Each row is a point on a landscape with many valleys, with its height.
A ball rolls from a point to the lowest of its 5 nearest points, and stops where none of them is lower. Distance is the straight distance between rows; heights are no part of it.
j983: [ 12 -50  47   3  -6  50 -40  43  14  14]  height 282
j393: [ -2 -17  29  30  -8  34  -8  -4 -13   3]  height 184
j413: [-5 -2  5 45 -4 21 -4  2  5 -4]  height 165
j469: [-26  22 -43   1  41  -8  24 -21   9  11]  height 353
j751: [ 18  -2  10  -4 -29 -53 -63  44  -3  -6]  height 546
j537: [ 11  38   9  -3 -13 -33  71 -28  -7 -23]  height 468
j589: [-27  -1 -51 -11  37  22  24 -62  -6   7]  height 416
j95: [-35  -9 -25 -33  20  35  11 -48  -5  28]  height 250
j797: [-29 -15  16   5  -2  38   8 -15  -1  30]  height 185
j800: [ -9  37 -35 -36  38 -23  48  -9   8   7]  height 753
j68: [ 12 -15  16  21 -20 -28 -78  33 -11 -21]  height 664
j115: [-35  16 -30   7  29  16  13 -38  -2  18]  height 277
j45: [ -5  37 -29 -48  34 -29  71 -14  -8   9]  height 757
j146: [ 6 23 -7 25  7 -6 27 14 26  5]  height 152
j402: [ -1 -37  33   3   1  48 -15  30  11  35]  height 235
j32: [  3  37   5 -13   6 -28  75 -19   1   2]  height 499
j984: [-10  29 -20  15  30  -9  31  -2  22  12]  height 225
j812: [  4 -47  44   0 -21   9 -81  15 -21 -20]  height 665
j993: [  9 -40  36   9 -24   6 -71  14 -24 -20]  height 596
j397: [ 18  28   5   1 -12 -22  39  18  22  -7]  height 158
j253: [ 26  25   5  -9 -35 -25  31   7  18 -11]  height 175
j375: [-39   8 -14  14  21  15  12 -30   0  18]  height 212
j592: [  2  34  -6 -27  26 -30  69 -12   5  10]  height 582
j664: [ 28   5  -3  17 -26 -12 -34  35  11 -19]  height 379
j982: [ -1  32 -13  -1  18 -21  44   9  21  11]  height 237
j647: [ 13  -4   0  36 -25   7 -36  21   4 -23]  height 583
j76: [ 27  30  10  -2 -29 -30  55  -5   8 -20]  height 209
j628: [ -5   2 -76 -19  50  17  36 -45 -15 -12]  height 404
j59: [-22  20 -18  23  25   2  19 -14  11  11]  height 166
j583: [ -7 -20  23  11  -5 -49 -87  38 -13 -14]  height 591
j202: [  1 -29  21  17 -15 -18 -87  21 -17 -26]  height 693
j118: [-35  -4 -26  -9  23  32  12 -43  -8  23]  height 100
j627: [-20 -17 -47 -27  28  38  22 -55  -3  14]  height 352
j979: [ 27  20  -2  18 -19  -8   9  28  23  -7]  height 176
j361: [ -9  43  -4 -22  16 -36  79 -32 -21 -12]  height 801
j672: [ -2 -18  21  33 -15  31 -23   4 -10  -4]  height 236
j200: [ 13 -45  46   4 -21  36 -48  23  -5  -7]  height 306
j852: [  7 -25  20  24 -21  -2 -69  20 -16 -24]  height 750
j570: [  2 -32  38  21 -18  41 -23  12  -9  -2]  height 159
j666: [ 32  15   7 -13 -48 -26 -16  30   6 -15]  height 66
j354: [ -5  41 -20 -42  27 -35  80 -33 -32  -4]  height 869
j481: [ 20 -49  48  -7 -15  39 -48  30   0  -2]  height 343
j702: [ 27   4  -2   9 -25 -23 -46  42   5 -22]  height 406
j369: [-28   4  -2  21  15  28  10 -26  -5  25]  height 160
j85: [  7 -16  27  -4 -21 -73 -72  51  -5   1]  height 569
j422: [ 11 -35  31  20 -29  20 -50   9 -14 -21]  height 516
j590: [  9  33   4  -6  -2 -21  55   4  15   4]  height 216
j162: [-23  27 -30   7  33  -8  23  -9  13  11]  height 274
j724: [  9 -13  44 -15 -43 -89 -45  42 -17   3]  height 578
j778: [-11  28 -59 -39  52 -19  47 -14   6  11]  height 802
j571: [ 24  29   0   2 -21 -11  27  22  24  -8]  height 173
j549: [-11 -14 -58 -27  47  36  31 -59 -11  -3]  height 385
j218: [-30 -15 -11 -26  17  40  10 -27   3  38]  height 280
j275: [ -4 -28 -58 -35  38  40  32 -61 -11   3]  height 373
j212: [-15  13  -7  39   8   6  12  -6  10  12]  height 83
j558: [ 30  19   1   4 -26 -15   0  30  22 -14]  height 148
j882: [-15  -1   9  36   4  31   4  -6  -4  13]  height 141
j806: [ 18   1  16 -19 -43 -62 -48  38  -8  -1]  height 570
j748: [  6 -17  19  36 -22  19 -33  11  -7 -20]  height 408
j862: [ 20 -56  51 -15   1  31 -71  50  14  -3]  height 380
j86: [ 31  19  13 -11 -53 -34  14  -1   1 -29]  height 147
j324: [ -7 -22  33  10  -8  53  -7   4  -1  18]  height 213
j482: [ -9 -23 -45 -47  30  48  28 -56  -5  16]  height 355

For each start below, name the point where the ball stops.
j469 -> j212
j571 -> j666
j202 -> j666
j162 -> j212
j253 -> j666
j627 -> j118
j984 -> j212
j482 -> j118
j979 -> j666
j993 -> j570
j812 -> j570
j862 -> j570
j852 -> j570
